Points on a hilly landscape, in no order, each with its height.
A ball rolls from a point to the lowest of its 4 nearest points, and stops where none of them is lower. Distance is the straight distance between rows; heights are no part of it.
sabeg height 164: -20	-39	19	22	-72	30	-20	-13	18	69	-14	-26	-25	44	-8	44	-9	1	18	64
Rud height 128: 0	-2	-7	-60	47	23	16	12	-36	-10	-2	35	-11	54	27	-35	-13	24	7	-56
buz height 185: 40	27	-31	-26	11	-13	11	41	-32	-26	34	64	27	42	-22	-21	-12	-21	15	-62
tos height 149: 17	-61	22	62	-49	31	19	-16	12	47	6	-21	-45	9	-24	61	17	39	24	46
zeles height 309: 51	8	-47	-21	-19	-35	-17	57	-26	8	-12	-3	59	21	-36	-9	16	-5	-10	9
nub height 199: -7	64	12	-40	8	-55	-8	5	-10	1	-4	-9	65	-1	-44	-25	-9	-36	-30	-11
Nov height 334: -1	-13	29	31	-3	5	56	-81	55	-22	7	24	22	-52	18	37	-27	-4	19	64
piv height 556: 42	28	-98	30	31	-34	4	12	1	-32	22	84	39	23	1	58	13	-49	-24	-37
deroz height 429: -27	27	-17	19	4	-26	53	21	9	-14	4	2	-14	5	0	2	43	8	-60	-58
rana height 325: 35	-7	-8	-20	5	50	34	-55	-16	18	-61	-19	-21	-2	-39	68	-74	19	32	33
motad height 143: -27	-45	80	-3	-87	51	3	-57	-7	25	5	-31	-12	5	6	18	11	3	-26	22
guza height 173: -32	-16	-3	0	-5	-9	15	33	-12	-10	-22	-24	-33	-6	13	-25	3	29	-7	-13
keb height 72: -7	-43	36	34	-57	32	33	-21	-2	23	-16	-21	-52	-18	23	22	-9	45	-10	4
Vef height 599: 13	31	-26	30	0	13	14	-31	-4	-11	0	61	16	-31	13	6	-55	-10	74	52
Sezi height 418: -16	-47	44	-33	-41	47	12	-58	-6	5	-54	5	-58	-7	25	-3	-20	43	-65	-12
Bib height 290: -48	-24	50	-3	-2	1	-64	-21	13	-2	-2	-79	-47	3	-12	-17	59	19	11	30
maz height 220: 14	45	33	21	64	-37	-36	-19	-13	-31	16	-17	89	-10	-26	31	-3	-52	-4	8
ner height 501: 49	20	-34	8	-3	-35	-13	-4	-14	-73	69	80	58	32	-44	24	18	-35	25	18
magu height 200: -30	-48	73	2	1	44	-79	-53	46	4	9	-58	-35	-9	14	-35	-6	34	-65	54
rozeg height 156: -21	-38	2	0	-42	17	28	-9	-3	5	-27	-33	-58	-4	10	29	-4	67	7	2
velo height 254: -6	-8	13	-29	12	6	35	-7	-22	-15	-37	20	-55	17	24	26	-33	32	44	2
bukib height 306: -38	9	16	20	-42	-5	33	14	4	-17	-8	-28	-23	-14	16	-7	27	32	-25	-20
Pabap height 115: 3	-36	55	44	-20	54	48	-29	20	-7	14	41	-67	-60	34	25	-13	41	-7	-9
Roge height 138: -34	24	17	-40	46	-5	-15	-14	-4	-5	3	-42	17	-4	9	-43	-1	20	-7	-7
Davu height 183: -25	31	26	1	23	-21	-36	6	9	-11	8	-12	74	-14	8	-13	9	-40	-25	-32
tuz height 36: 5	21	-35	-30	17	-2	26	38	-35	-1	10	28	-8	11	24	-39	-13	0	26	-55
gezos height 241: -9	39	8	-31	17	-18	23	25	0	-14	-28	16	11	1	-11	-17	-6	12	-3	-39
Molo height 331: -25	6	54	17	67	-16	-38	-23	36	-12	13	-87	-1	-2	8	-15	15	-3	-10	11
Buv height 221: 51	1	-69	27	38	9	4	0	-27	-59	47	71	-11	30	11	-36	-42	-16	36	-16
detu height 324: -31	27	-58	-2	6	-48	-17	48	-14	0	12	-30	12	3	-15	-40	26	-12	24	-1
Numas height 142: 61	0	-61	6	29	-13	-38	59	-34	-3	33	19	4	16	24	-33	-22	4	50	-6
Miv height 105: -22	-6	47	11	-68	51	43	-70	4	25	-15	0	-43	-5	17	47	-6	-6	-32	-12
febul height 114: -20	-31	37	43	-76	13	-28	3	28	41	24	-10	-39	-22	13	-8	27	27	-36	48
balad height 479: 24	18	-5	8	9	-5	25	-12	-27	-24	-7	41	-19	-15	35	4	-43	31	62	-6
lige height 278: -58	5	17	-18	-7	-1	-56	23	1	60	-12	-24	-4	-20	3	-44	-2	-29	37	45
Relir height 268: 3	54	-38	10	-13	-54	-44	15	-15	10	16	6	75	-10	-34	-34	-2	-36	-16	-4
rubed height 194: -12	10	62	-21	-51	22	16	-52	25	-24	-29	-29	-36	3	43	-13	-12	18	-21	-34
voruv height 232: -33	24	-11	25	15	-44	10	33	15	18	5	-25	45	-16	1	-18	21	-31	-58	-25
Bokaz height 294: 8	-50	29	39	13	26	86	-53	36	-19	2	17	-9	-29	-16	46	-11	26	-6	53
tefub height 405: 7	-14	14	-4	-32	16	29	-44	-4	-4	-35	-1	-41	-16	-7	71	-56	39	37	31
zari height 277: -7	54	-37	35	-21	-25	3	25	14	3	-22	26	64	-29	-18	8	18	-59	-43	-7
Zad height 266: 19	28	-35	-28	17	-3	-3	66	-12	16	20	17	43	14	10	-29	22	-50	-9	-51
guze height 413: 26	-8	-27	14	34	-15	21	16	-34	-10	-18	29	-13	-3	33	-13	-22	26	52	7
fem height 169: 7	30	-3	-62	5	-37	-31	32	-20	7	1	-11	80	25	-58	-34	-2	-23	-3	6
Rogal height 270: -10	-9	11	13	-24	22	34	-3	-18	-9	-10	-9	-39	-21	27	-25	12	8	-31	-52
sas height 211: -30	27	11	-22	15	-21	23	15	15	-5	9	-15	11	-10	-14	-58	18	-26	-44	-34
pivu height 593: -9	5	-13	20	29	-17	42	-15	6	-54	21	34	-28	-26	25	-9	26	30	-10	-36
furi height 349: 31	54	-50	20	-19	-16	3	48	-17	9	-41	8	87	-24	-11	14	24	-58	-45	14
lale height 146: -31	15	25	-54	34	1	2	3	10	-12	-10	-19	56	13	-29	-9	1	-18	-8	-28
ralof height 160: -54	-8	23	-5	-59	13	-45	-6	36	48	-5	-40	-38	-8	-11	10	26	9	4	57
Luv height 272: 40	67	-13	7	-33	-12	-24	24	-17	16	-17	61	45	1	-11	52	-13	-33	-1	-29
degav height 126: 13	-15	-24	-41	14	-11	-12	60	-15	16	0	-5	23	12	25	-43	-6	-9	24	-28
sekov height 63: 68	-23	-54	-12	33	-20	-23	36	-18	-25	19	32	34	37	-26	8	-16	10	27	6
dorom height 620: 45	26	-62	29	13	-42	19	35	0	-37	37	72	34	0	0	62	8	-54	7	0
nilu height 253: 82	-7	-28	-36	34	-13	-3	-2	17	-61	48	63	9	40	19	-21	12	-47	57	27
mimot height 380: 25	12	10	72	-13	40	56	-30	9	-16	4	-3	-33	-20	-1	43	-35	9	49	37
fas height 432: -3	30	-8	-3	22	-28	50	-7	5	-29	4	10	-12	-31	9	3	-7	23	-14	-34
tagu height 117: -58	-17	0	29	-34	11	-27	27	20	29	15	-15	-57	-1	-10	-11	55	18	1	27
Gutuf height 65: -8	-23	13	-52	50	21	-7	6	12	13	-5	-23	39	9	15	4	36	-38	-61	-41
Rume height 252: -1	-35	-2	41	-57	-5	28	-29	-8	1	-17	-19	-54	18	-1	37	3	30	19	-9
Lufin height 154: 23	-50	-2	40	-1	34	53	-22	4	42	-22	-21	-11	-34	-29	69	-31	3	14	29
meba height 374: -9	-4	34	38	6	-81	-28	-39	62	-64	46	-77	8	9	-24	12	49	-16	-23	20
sak height 176: -18	-43	54	-14	-24	40	-42	-40	56	31	5	-47	-21	0	-5	5	30	22	-37	67
Gar height 236: -27	11	5	20	51	-16	5	16	10	3	21	-41	25	-25	0	-49	37	-17	-31	-30
Zik height 140: -13	-64	25	-30	-59	2	6	-11	15	-25	-1	-5	-76	-7	10	9	20	62	-40	-2
Patud height 193: 57	-33	-34	-35	33	2	-25	9	-34	-43	21	73	13	63	12	-18	-40	-9	46	-20
nivi height 178: -6	1	-11	-23	68	25	26	1	-6	3	7	55	-35	33	38	-2	26	-19	9	-70
tila height 165: 0	46	30	-24	43	-28	-2	5	-12	-14	14	6	78	35	-9	-21	-9	-38	-17	-39
tira height 113: 7	29	7	-24	11	-10	-23	5	1	15	14	44	58	28	-17	11	2	-65	-22	-69
purul height 239: -28	12	22	-19	24	3	25	-11	-28	-13	-27	56	-38	-1	43	12	-1	23	-12	-39
Bet height 291: -29	-10	62	-28	-6	4	-30	-29	40	-61	8	-91	-15	-9	-4	-28	15	26	-40	13
rafev height 229: 49	8	-19	-17	17	-48	-23	22	-52	-19	49	77	31	31	-49	-4	-22	-10	0	-39
bev height 226: 27	47	-7	-27	1	-26	-7	10	-13	-3	-36	65	56	-5	-29	31	-15	-37	-23	-61
gamuv height 361: -9	-14	46	-26	-13	10	19	-4	-33	30	-41	-28	-25	-12	27	-14	-20	14	-7	-5
res height 303: -20	59	-22	20	4	-64	-33	15	12	-14	-3	-47	24	-3	-55	-46	12	-33	7	-8
Tus height 433: 18	18	-92	36	16	-51	-15	31	-35	-3	14	-1	15	-7	-25	-11	7	-7	30	-7
garof height 83: 13	-11	16	-39	25	-2	-11	7	14	4	1	-11	82	37	-6	10	29	-77	-18	-31
namir height 246: -18	13	-2	-12	-10	8	-26	11	1	46	-50	-12	-73	-6	-9	5	-21	38	18	56
Gop height 222: -27	-27	42	-51	-43	37	-18	-76	16	-8	-28	-61	-22	18	16	4	2	15	-8	16
Veso height 90: -38	-22	0	54	-56	34	-9	5	39	56	23	-13	-39	-26	5	-8	33	7	-5	34
tafel height 255: -36	-26	54	-29	-46	3	-54	-41	40	-12	-12	-77	-18	32	-7	16	38	34	-31	19
Fek height 119: 43	30	-11	-83	41	15	-29	13	-23	19	-12	68	31	51	-13	11	-18	-35	-15	-61
dozos height 96: 18	-8	-4	-31	24	-15	-20	16	2	3	25	-9	89	16	4	-5	4	-74	-6	-9
zudol height 296: -3	-14	49	27	-42	-34	-64	-55	36	19	18	-35	-45	43	1	-1	68	11	-9	65
lepu height 287: -16	27	-34	46	-5	-60	5	63	15	14	-5	-22	32	-21	-34	-3	29	-23	-35	-13
satod height 262: -33	23	-33	17	22	-14	-16	46	3	21	7	-41	37	6	-12	-67	30	-23	-12	-9
Sopo height 313: 55	-7	-69	11	14	-24	18	62	-36	-5	22	8	55	12	-25	34	20	-40	-15	-2
pimag height 203: -22	-36	20	-22	36	-10	-27	37	-2	24	-5	-50	-2	-2	20	-40	38	12	-6	12
Vip height 70: 9	-34	31	17	-27	61	41	-32	-9	38	-21	-20	-42	-26	31	22	-29	2	-23	-1
Zere height 471: 14	-32	21	13	16	39	47	-54	16	-5	-29	-5	-32	-35	19	51	-43	37	38	66
vik height 191: -35	-33	80	-4	-45	30	-21	-67	33	-13	6	-47	-13	14	40	1	19	8	-13	43
kiral height 207: 2	28	25	-16	49	-19	-33	-13	12	-12	-12	-46	88	13	-26	29	-2	-23	-28	-8
pebiv height 64: -24	-25	13	49	-94	31	-15	-22	12	79	23	-7	-18	26	-5	2	40	-1	-22	48
fumep height 343: -49	14	16	-19	-17	-23	-9	-11	17	16	-1	-52	-45	-6	4	-4	19	44	9	22
teka height 171: -40	-24	-2	2	-11	28	-35	7	1	40	6	-26	-70	-12	4	6	1	44	-6	56
Kos height 251: -43	17	13	31	38	-30	-6	21	34	-9	5	-40	55	-31	-7	-1	52	-14	-55	3
nabu height 247: -39	7	62	3	-8	36	-56	-50	21	23	-9	-82	-35	-10	-14	0	-21	11	29	61
Nof height 242: -51	20	22	7	-4	-8	-32	18	11	25	4	-44	-7	-5	14	-74	24	-9	3	8
pur height 396: -6	-2	-7	37	11	17	12	11	-9	14	1	-5	-36	-38	43	-18	-8	13	20	-16
pime height 26: -1	-42	32	19	-93	14	16	-6	0	23	-8	-12	-57	-6	31	34	28	44	-30	14
sefuv height 223: -6	10	-36	-5	13	-17	-29	53	-12	41	-2	-19	-9	1	-20	-41	2	3	27	5
lofoz height 104: -5	-25	43	29	-91	24	-8	-29	25	40	14	-9	-49	-30	-5	-12	15	19	-42	26
Veg height 144: 59	4	-61	38	48	-3	-17	30	1	-65	61	34	26	9	8	-34	2	-28	49	20
zava height 217: -13	-46	56	-24	-7	38	-20	-64	42	-6	0	-38	-18	-10	28	-56	-18	40	-66	20
dofev height 187: -20	-29	77	-1	-47	56	-14	-80	7	75	2	-43	-30	11	-1	16	11	-15	4	28
les height 208: -53	-29	23	3	-6	25	-17	-11	6	34	-23	-26	-41	-19	3	-20	-6	-4	19	62
rep height 162: -22	-27	-29	-33	22	14	-6	46	-19	55	-12	-39	5	6	24	-51	4	-8	11	3
valu height 107: 19	-41	14	2	23	66	48	-42	-6	15	-35	28	-19	-18	44	38	-37	36	5	7
Mopup height 153: -17	31	39	-69	23	2	16	-35	-15	-19	-28	-25	-3	10	0	-24	-22	-16	-21	-34
roruv height 202: -26	8	29	-25	25	2	31	-16	18	6	-21	0	-18	-7	7	1	25	22	-44	-45
sifo height 125: -37	-29	12	-6	-62	52	5	-38	32	53	11	-40	-16	22	-21	34	32	-9	7	50
rusol height 88: 5	-73	17	17	-27	42	12	-14	-9	34	-18	-22	-52	-16	21	34	-11	58	-32	24
kedid height 315: 11	19	-58	9	29	-5	24	49	-15	-12	8	50	33	3	10	-7	25	-22	1	-43
lese height 299: 0	54	-12	-14	27	-15	37	16	12	-12	-10	33	21	-6	-14	17	0	-19	-27	-53
Gasik height 244: -13	-17	15	9	-7	22	29	-5	-11	-17	-32	6	-33	-10	23	19	-26	40	21	-18
tazu height 235: 6	75	1	21	27	-50	-31	-3	13	-20	-4	6	88	-16	-30	2	-14	-72	-5	20
Pok height 327: -24	47	5	-11	-4	-17	19	13	0	-18	-12	9	-53	10	4	13	13	20	11	-69
kolo height 80: -12	-15	-30	39	27	-19	8	51	-25	2	4	-25	-12	-23	2	-20	30	27	-11	-7
fev height 431: 6	0	-10	13	-13	41	8	-8	-24	73	-23	-51	-25	2	-17	50	-27	7	46	49
lafed height 357: 13	-42	88	58	-55	26	-83	-63	48	20	47	-21	-17	18	27	-6	20	11	-7	52
muni height 377: 13	-2	-3	0	49	17	43	-17	-3	-18	-40	34	-13	0	39	17	-48	14	33	40
vufi height 180: -45	-19	16	10	-8	-2	10	28	21	-10	25	-12	-29	-47	23	-41	27	6	-60	-15
Nom height 510: 1	3	-91	37	24	-24	-3	75	-24	-11	29	-10	10	-11	-20	-20	41	-40	-9	12
Duv height 127: -8	-60	43	62	-65	48	9	-1	29	77	20	-12	-18	-17	-42	29	-10	16	-16	37
Rin height 139: 21	-39	33	11	-46	42	42	-50	19	55	-28	-51	-21	-2	-52	51	-33	-14	0	32
dalut height 322: 23	-36	5	84	8	42	64	-48	34	2	29	-16	-29	-67	-4	44	-12	1	18	39
saget height 195: -7	-26	12	34	-63	-35	-39	-13	50	-5	38	-29	-28	12	6	-31	37	40	-76	27
fulu height 151: 4	-30	13	-1	18	47	55	-31	-7	-7	-43	21	-34	-19	33	35	-34	35	12	-13
pufik height 186: -14	3	-52	12	-1	-5	3	50	-10	-25	7	9	0	14	5	-40	-15	6	48	-17
gof height 177: -20	-6	-9	-60	26	-8	-49	-6	-42	14	-18	-32	33	-5	-15	-30	-26	16	9	-2
derir height 233: 54	-44	-23	-28	24	26	-37	11	-33	-49	32	87	22	34	-31	-25	-49	15	33	-20
bamal height 196: 2	26	-1	29	16	-31	-6	13	7	9	8	-11	79	-10	-4	-27	22	-72	-32	-14
Lado height 210: -33	-30	67	-36	-63	22	9	-36	5	-10	-15	-20	-29	29	20	22	24	44	-18	-31
lurup height 240: 56	13	-31	-29	23	-5	-22	17	-18	1	2	85	72	28	-9	66	3	-29	18	-68
tolem height 181: 55	33	-24	-12	-19	-24	0	41	3	-8	3	71	66	25	-30	27	2	-35	-3	-53
Vimi height 131: -1	-28	-37	14	49	-9	40	48	-6	-22	12	16	1	14	9	-21	-2	23	4	-22
zisur height 243: -36	-21	32	-50	9	-6	3	4	-7	-14	-20	-11	-6	-15	14	-3	17	38	-61	-44
vibu height 284: 34	7	-32	-9	-8	-8	-31	2	-38	-8	-5	89	43	31	-66	28	-20	10	-20	-38
Loko height 150: -19	-10	30	-11	-73	14	35	-36	2	1	-30	-13	-46	13	16	20	7	7	0	-27
ledev height 385: -5	12	-4	-11	-9	33	32	-9	-26	45	-26	-22	-22	-28	-29	28	-74	4	32	32
ruzim height 376: 20	-7	12	66	18	13	50	-33	11	-1	8	9	-41	-31	15	40	-22	16	49	55
lukef height 132: 31	26	21	16	0	-1	-31	9	-9	-5	4	9	110	15	18	28	9	-73	-14	12
kefu height 307: -10	29	-72	19	18	-20	-11	45	-45	-10	10	-7	-8	-13	-7	-41	-18	11	33	31
fer height 308: 32	7	-24	-30	66	1	20	22	-16	-4	-3	69	33	28	1	71	24	-13	8	-55
sopi height 342: -25	16	27	12	-4	-56	-31	-10	30	-12	27	-60	17	0	-29	-28	36	-28	-20	9
pul height 386: 46	37	-60	-10	36	-41	-23	-7	13	-112	58	66	44	21	4	-24	36	-60	43	3
Buked height 397: -9	6	37	-44	-15	62	-12	-34	-25	13	-31	-29	-33	6	13	-5	-27	26	-38	3
supe height 116: -17	-31	-3	11	-53	9	1	3	7	31	-17	-34	-60	8	18	28	26	44	14	33
kidab height 420: 7	-25	10	5	14	8	34	-9	-13	-55	-12	-3	-62	-12	16	5	29	48	-33	-56
maf height 480: 21	14	-27	-27	17	-27	24	27	-50	-17	-4	37	23	8	-41	15	-9	9	12	-21
gipa height 172: 52	-8	-61	6	8	-35	-15	83	-18	8	10	-2	41	20	-12	-13	14	-13	17	0
sibo height 145: -2	-43	33	-10	-66	9	-44	-30	48	7	16	-21	-38	3	28	-15	27	43	-47	41
dibu height 330: -4	-1	-32	-23	28	-11	3	46	-49	-12	-19	24	-15	14	-23	-22	-41	30	19	-8
zuna height 316: -29	-15	59	10	40	4	-38	-56	19	-51	7	-65	-12	1	2	-6	9	4	10	9
bufaf height 212: -6	31	-9	0	27	-31	-14	28	11	6	18	-30	65	-23	-27	-25	15	-59	-20	15
vab height 205: 40	8	-36	-15	14	-26	6	56	-23	23	8	4	37	15	3	-7	-2	-12	-2	-9
seba height 317: -27	-17	-36	1	10	-12	-2	51	-21	53	3	-15	-44	-15	4	-10	10	55	26	40
vul height 248: -23	7	-8	0	-5	28	-10	13	-7	66	-48	-9	-11	-26	19	-18	-32	-2	32	33
Limop height 188: -21	-24	-1	-51	45	34	32	-14	-26	13	-20	34	-24	8	50	-12	10	14	-28	-63
kone height 391: 31	21	-45	-3	28	-18	20	33	-18	-10	-6	61	26	14	-5	50	15	-29	-22	-39
kal height 179: -15	59	21	-12	40	-32	7	18	23	-13	0	-22	40	-14	-26	-25	6	-38	-14	-32
Nifa height 568: -15	-14	17	-11	51	2	46	5	7	-41	10	20	-49	-6	20	43	-4	49	7	-41
binuf height 271: -30	39	32	-6	-21	-45	22	3	18	-18	2	-28	15	1	-31	-6	29	-17	-44	-49
gud height 289: 40	-3	-44	-29	11	37	-13	-1	-46	16	-25	32	-13	0	6	-19	-73	1	60	32
piro height 280: -34	6	14	0	-32	15	4	-2	-15	10	-18	-49	-55	-24	14	17	-25	41	8	27
Lilo height 189: 69	-14	-34	-44	46	2	6	19	-3	-36	15	81	16	51	23	16	3	-18	42	-31
Navu height 216: -1	30	-1	-26	47	-3	12	7	-15	-37	-2	38	-12	29	-6	9	-21	25	25	-57
dib height 135: 31	28	-24	-39	2	-9	-32	8	-32	1	7	46	72	34	-36	-27	-13	-39	-6	-39
Las height 174: 23	40	-22	-41	-11	-15	-15	12	-16	25	-14	39	78	10	-44	4	-9	-25	-36	-27
Fumo height 89: -28	-42	38	33	-65	35	-18	-41	54	56	36	-19	-19	7	-7	-6	57	-9	-29	60
pag height 166: -21	-9	32	-1	31	24	6	-24	16	2	4	-26	6	-9	8	-42	33	11	-43	-11
sibis height 218: 32	13	-25	-14	-27	-5	2	38	-9	13	2	49	83	10	19	41	-2	-76	2	-10
kenal height 101: 17	12	-9	-55	29	-5	0	10	-5	10	-1	45	47	47	-15	27	30	-56	-12	-61
tasa height 444: 42	45	-56	-17	38	-39	21	0	-17	-46	10	86	38	8	-24	18	3	1	23	-37
rizi height 204: 61	-22	-19	-43	11	-13	-11	28	-41	-15	6	65	-7	29	4	-30	-41	-4	48	-19
madi height 141: -10	-45	41	18	-55	22	1	-1	35	17	21	-24	-29	-37	40	-26	12	32	-55	-7
barol height 440: -18	-31	-19	62	-25	39	12	12	-13	31	23	7	-46	-57	6	-21	-11	33	2	29
Noz height 201: 4	55	-24	9	2	-15	17	24	0	0	-20	22	41	0	-13	5	7	-56	-41	-61
Bimi height 416: 15	-7	1	4	-7	46	10	-7	-29	38	-38	-6	-30	-15	-2	37	-78	27	26	33
Mub height 227: -18	-54	64	-2	-11	13	-46	-55	40	-11	37	-92	-34	32	34	-7	14	28	-13	57
Gabar height 184: -12	29	40	-17	11	-14	24	-20	13	-16	-25	-14	-2	-3	28	-19	-11	-1	-9	-75
loma height 123: -41	-3	13	29	-68	22	-33	-15	24	64	14	-38	-33	-7	27	-13	1	-16	18	30
naten height 449: -5	-18	-12	26	34	-13	32	5	0	-27	18	3	-42	-34	21	16	-13	22	73	50
mis height 224: -27	-17	64	-21	-64	5	-10	-52	37	-33	11	-34	-22	-5	30	-22	14	17	-23	-6
Rit height 237: 23	-25	20	18	31	15	71	-71	3	0	-40	-3	10	-5	-36	55	-39	0	22	42
pepa height 170: -34	-10	13	-26	54	-10	-21	21	5	16	1	-53	49	4	4	-36	5	-22	-11	14
Gumeg height 427: 48	37	-21	-16	31	-32	-4	-13	-6	-70	51	74	-1	7	-7	-42	-32	5	43	38
Fip height 267: 31	18	-44	-11	41	-1	20	-17	25	-55	44	58	10	21	19	-16	27	-17	40	2
falob height 152: -27	-9	20	15	-60	54	-26	-37	24	79	44	-9	18	70	-51	51	57	-16	-32	49
zul height 219: -22	7	-12	-29	42	3	-61	9	-2	34	-8	-34	25	11	-28	-65	-10	7	24	34
Dat height 314: -15	-12	-8	30	-5	-4	31	13	-6	-14	16	-2	-61	-14	46	5	25	43	-7	3
fal height 124: -44	6	-9	39	-38	-1	-24	13	11	56	-18	-29	-65	-16	13	5	14	1	16	37
gen height 192: -10	-16	38	19	-107	30	19	-41	9	43	5	-35	-19	-4	-18	27	0	27	22	13
goteg height 375: -12	8	-12	-54	11	13	-1	0	-54	21	-42	17	-28	21	0	-11	-47	31	-9	-36
fot height 279: -46	-5	47	16	-69	-5	4	-33	-3	1	1	-61	-49	13	14	-20	21	36	-13	5
Mefa height 175: 8	-57	-32	14	31	40	19	-3	-26	20	-30	16	-15	-12	37	12	-30	23	33	16
kosok height 488: 1	-7	-47	43	6	-23	18	21	-15	-29	1	-13	-45	-38	25	11	-7	37	37	14
gure height 360: 10	45	-62	-23	23	-32	6	-26	19	-81	41	55	21	5	21	-51	26	-22	28	28
Belol height 130: 30	58	-23	-30	-8	-8	-9	32	-13	0	11	39	72	14	-46	-3	7	-60	-27	-50
fid height 59: 51	-13	-69	16	16	-11	-21	45	-30	-16	43	32	34	29	10	-21	-1	-25	62	-16
pipar height 97: -8	11	28	-51	18	-20	-20	0	11	-13	-18	-57	15	10	-11	-14	-8	18	-12	-6
gito height 23: 10	-58	35	12	-34	58	49	-36	20	15	-30	3	-25	-10	1	43	-18	36	-19	13
Balaz height 231: 20	32	-26	-36	-20	6	-2	49	-9	10	-13	54	87	14	13	50	18	-71	-28	-42
ruk height 323: 28	14	-17	-13	64	-37	-1	8	-18	-44	-1	63	10	12	26	4	-7	9	29	-31
ker height 356: 32	-10	7	51	38	36	52	-24	14	-36	12	27	-27	-43	29	34	-20	19	24	14
Mamol height 209: 53	-56	-1	81	-34	18	17	-44	24	14	58	4	-32	-16	-23	64	8	45	20	65
vilus height 206: 46	-59	-48	-16	31	5	8	34	-13	-16	5	34	-14	22	20	-31	-46	-8	52	22
fupe height 401: 28	4	-29	-20	46	-32	-4	-10	-9	-54	23	74	10	12	28	-30	-20	7	50	30
ledul height 238: -6	-20	-4	-19	33	-11	37	38	1	-13	-22	9	16	-15	10	20	-6	40	-1	-32
Podo height 281: 45	48	-37	15	9	-31	2	52	-22	-36	16	78	46	10	-17	0	-11	-8	10	-37
dake height 198: -5	-22	28	-25	-20	28	51	-48	-5	-12	-30	15	-53	-4	39	46	-20	30	-18	-29
gefov height 467: 28	34	-97	44	12	-27	14	59	3	-18	-3	28	48	-9	4	30	1	-63	-21	10
matem height 450: 10	43	-54	15	16	-38	4	38	-29	-35	1	21	17	4	-30	-9	-26	-20	-9	-26
rom height 358: -10	27	-27	15	9	-32	-6	77	-10	54	-22	-27	45	-20	-34	-8	29	-14	-3	2
bar height 190: -54	-5	73	0	-54	18	-17	-21	36	12	8	-32	-40	-33	15	-39	12	9	-50	13
mabi height 293: 43	-4	-31	-3	40	-26	-6	18	-24	-17	11	54	-30	-3	-5	-32	-50	20	47	11
vozun height 269: -27	40	8	-1	36	-31	-46	20	20	15	3	-52	28	3	-50	-56	-26	-34	36	5
Sof height 286: -43	24	26	-17	-18	18	-16	-29	16	-7	-40	-65	6	-36	10	-40	-9	-3	10	9
risa height 292: -21	28	-6	7	3	-42	3	4	18	-12	-17	-19	37	-11	-16	3	20	-16	-55	-52
mogu height 118: 18	12	-14	-65	21	6	-41	3	-4	-2	11	-16	81	28	-19	-44	-6	-46	-4	-32
pof height 225: -29	40	15	44	37	-34	7	4	38	-22	12	-34	53	-21	-2	-29	37	-54	-68	1
nuruv height 551: 21	25	-72	41	15	-48	-10	43	-38	-21	21	30	11	1	-38	-48	-13	4	-1	-28
noti height 234: -55	-4	54	10	-30	-4	-20	-11	37	-11	-14	-49	-24	-27	26	-41	20	8	-25	25
ture height 245: 33	27	-56	11	56	-40	-13	32	-2	-60	59	42	15	-14	-8	-38	4	-38	41	30
Fizi height 518: 15	56	-57	-7	11	-29	-5	52	-30	1	-23	67	33	10	-41	11	6	-55	-23	-31
Novot height 426: -4	-17	-11	55	-24	39	5	1	-12	18	-5	2	-49	-46	6	11	-15	8	40	30
Fipe height 352: -9	-19	61	48	1	-14	-66	-50	56	-15	31	-62	-39	0	4	-1	8	8	3	8
pibi height 100: 9	-65	19	26	-26	47	23	-17	9	70	-5	-43	-35	-23	-70	44	4	15	-21	28
bukev height 121: 46	-37	-13	-11	15	-29	-39	15	-15	-28	27	52	-3	50	7	-20	-28	-3	53	24
bufa height 129: 43	-14	-31	-33	54	-2	18	43	-29	-25	20	29	31	38	26	-22	-13	-27	30	-45
Lof height 285: 27	23	-29	3	32	-19	6	19	-3	-3	-2	91	46	31	-7	55	20	-56	8	-77
fumot height 288: -34	31	27	-69	20	3	26	-28	-12	-30	-31	7	-50	-7	9	5	-4	55	-9	-61
nena height 355: -17	69	13	13	-6	-34	-8	-21	27	-16	-45	-34	57	-8	-34	18	16	-33	-64	-8
rutid height 259: -18	-8	55	-5	-36	-8	-59	-66	23	-28	15	-92	-34	20	0	-8	43	47	-7	33
pireg height 182: -24	4	5	12	-55	21	-18	5	10	44	-27	-34	-54	-20	17	9	0	19	48	7
Rudu height 304: -16	33	6	-26	-13	29	-9	7	-36	18	-24	-15	-20	-19	8	-40	-40	7	18	6
Ret height 155: -20	-67	6	3	-15	36	1	-20	-27	44	-38	-35	-44	-9	-3	36	-14	8	-4	33
lotat height 514: 13	26	-30	27	-9	-5	5	13	-20	9	-8	33	-25	-33	-2	-5	-36	31	73	30
Bem height 373: -10	5	-2	6	-16	17	21	-29	-17	-19	-31	12	-49	-12	17	38	-34	38	58	58
tif height 457: 24	10	5	17	12	3	32	-39	24	-33	-15	31	-18	-22	7	31	-38	26	49	63

Call two points neighbours if one is among the 4 nearest of the other. Go from one point of each pair to the other, from neighbour to neighbour, staying as low as possible. Name the highest point that can't be avoided.
fid / pipar: Patud
gito / pime: keb
Gutuf / pipar: lale
tuz / Gutuf: pepa

Where does a ball stop that starts at each point below?
balad: gito
Lado: gito
fot: pime
fumot: pipar
rubed: gito
tif: gito
pof: pipar

For each start below, name every point that the ball comes to, in order.
Zere: Bem > velo > fulu > valu > gito
Relir: bamal > Davu > tila > lale > pipar
Kos: pof > bamal > Davu > tila > lale > pipar
